Points, in no order, along strands that fork and pass close to each other.
Points whose rows are less than 32.7 apart are linked; no others are. Some points are linked to none.
z671: -37  42  -21  33  5  2  -31  -32  9
z823: 16  27  -4  50  -5  -17  -28  6  -31
z669: 35  -24  10  21  8  4  18  30  23
z99: 29  -17  1  20  -4  12  14  33  15
z504: -18  34  -27  45  23  -3  -30  -10  -5
z412: 14  -15  8  -4  23  11  16  32  28
z868: 27  -3  -12  22  -16  12  9  26  -11
z416: 19  -20  5  5  18  10  39  0  32
z698: -1  32  4  19  -9  -15  -18  -13  -22
z746: -46  -17  -22  -56  9  4  -16  -7  -13
z30: 18  -14  21  -18  31  6  13  38  29
z532: 13  -6  12  13  -45  -12  -4  -17  -20
z862: 21  1  46  -39  18  1  7  38  21
z727: 24  -19  31  -8  37  2  40  0  39
z463: 1  -27  -7  13  -25  -25  -28  -12  -32
z663: -31  27  -19  -46  27  21  20  -4  -5
z117: -3  -19  -8  -20  37  18  37  6  34
z568: -39  -5  -14  1  13  -19  -31  -42  -3
z785: 15  6  35  -6  -14  5  3  25  35
z998: -31  37  -22  2  40  -1  -17  -15  -6
z301: -29  -18  -18  -45  -14  3  -21  10  -11
z385: 13  -10  54  -30  -4  -7  3  17  36
z819: 36  7  0  46  -3  -9  27  -28  -25
z904: -35  -31  -14  -50  -5  8  1  -13  9
z328: 41  -10  -7  49  -8  -10  21  -14  -28
z977: -1  20  -22  49  24  -12  -23  -6  -16
z483: 37  30  7  32  1  20  50  -3  10
z597: 0  15  11  16  -21  -21  -17  -25  -20
z624: 30  -15  -9  26  -10  11  13  28  -1
z752: 9  1  -21  18  15  -3  7  1  -30
z359: -32  25  -30  -7  55  3  -5  -20  -10
z513: -50  -1  -21  -38  12  -9  -41  -5  -15
z708: 37  8  -2  42  -38  -1  -5  26  -29
z687: -26  13  -31  -16  57  4  9  -19  -15
z166: -15  -8  -17  -30  37  25  33  14  26
z860: 3  21  -13  9  5  -1  -3  5  -27
z573: 33  -2  32  15  -14  3  -2  44  23
z941: -18  10  -31  -24  43  9  17  -13  -17
z18: 34  -14  29  6  10  1  1  47  23
z824: -44  13  -2  -26  21  -13  -16  -49  1
z128: 39  -24  32  1  21  -3  7  42  19
z418: 35  29  3  33  -1  10  44  -17  -9
z211: 43  -11  -13  52  -15  -6  7  10  -35
z131: 22  -39  5  20  -55  -12  -13  3  -11
z228: 2  29  -4  8  -4  -4  -9  -1  -25
z635: -2  13  10  -14  -19  16  13  8  16
z223: -26  18  1  -45  3  23  24  0  21
z542: -29  -17  -1  -43  -9  10  17  -25  15
z46: 11  12  12  8  -34  -3  0  -9  -18
z531: -41  33  -14  21  5  -3  -30  -42  13
z881: -42  -27  -21  -57  3  7  -1  -14  0
z742: 21  11  -4  16  -25  10  4  21  -15
z407: 24  1  33  5  -22  4  0  30  28
z227: -43  9  -14  9  12  -14  -30  -48  9
z370: -26  38  -6  -3  20  -3  -16  -18  -10
z816: -6  -2  6  -12  -26  -4  3  -26  -10
z999: -20  9  -12  -38  22  29  26  13  23
z72: 1  -19  -1  -7  -53  2  -33  32  -16
z731: -49  -9  -24  -7  18  -16  -44  -25  -2
z338: -16  -2  0  -10  -10  -17  -13  -33  -16
z681: -49  -6  -21  -54  7  -1  -29  -4  -17
z769: 19  -28  8  17  -49  -15  -11  -9  -21
z915: -25  21  -23  -36  34  16  17  -6  -13
z393: 12  -5  3  -4  8  15  12  34  25
z710: 44  -30  26  21  17  -5  25  18  28
z762: 32  13  12  35  -51  -8  -6  9  -26
z648: -27  6  7  -43  -9  15  19  -18  20
z53: 47  -32  36  7  24  -8  21  27  20
z789: -36  17  -4  -49  8  6  12  -38  -1
z524: -1  6  -24  -10  18  13  18  4  -18
z383: -26  14  4  -7  4  -18  -16  -39  -11
z577: 13  -40  10  2  -47  -1  -29  43  10
z902: 28  -9  18  17  13  10  43  -7  34
z441: 15  4  -19  30  21  -10  3  -9  -31
z78: 3  9  8  -8  -10  18  13  24  22
z854: -29  41  -23  35  17  1  -31  -15  3
z980: 2  -10  7  22  -26  -29  -22  -24  -27
z129: -53  -3  -23  -24  16  -13  -46  -13  -8
z445: -5  -21  -8  -7  -41  -5  -33  20  -24
z591: -33  31  -8  -48  14  14  12  -24  -4
z730: 42  -3  -11  48  -24  -2  1  23  -33
z647: -26  34  1  0  8  -11  -19  -30  -10
z163: -21  -1  -8  39  -12  -27  -40  -35  -3
z976: 15  -10  31  -32  35  5  12  39  25
z602: 12  5  38  -19  8  5  4  35  33
z958: 19  -48  22  8  -40  -9  -12  16  21
z683: 22  -42  0  17  -54  -9  -21  20  -11
z495: 12  5  -20  52  25  -19  -10  -14  -23
z159: 7  -21  3  -6  31  14  41  -1  34
z533: 2  -33  -8  -1  -33  -14  -25  4  -25
z553: 12  -21  19  -12  42  6  42  -2  42
z503: -7  10  6  -16  -25  6  11  -14  0
z452: 36  27  4  44  -3  -3  32  -26  -21
z786: 16  17  4  11  -28  4  2  8  -19
z608: -20  -24  12  -38  -25  9  -26  39  28
z748: 32  14  18  23  5  14  49  -5  29
z939: -40  11  -3  -39  15  -8  -2  -47  -4
z837: 6  -25  6  -4  -58  2  -35  40  -1

A fork is a point with three links, a tip a point with one. Leave the first point through the second and follow the links. Name the first fork or tip that comes.
z648, z223 -> z159
z819, z328 -> z762
z742, z786 -> z683
z597, z980 -> z577

Name the points in between on the shortest way along the links from the first point to the second, in order.
z731, z504 -> z568 z227 z531 z671 z854
z370, z915 -> z998 z359 z687 z941
z383, z635 -> z338 z816 z503
z227, z881 -> z568 z731 z129 z513 z681 z746
z669, z868 -> z99 z624
z837, z463 -> z72 z445 z533
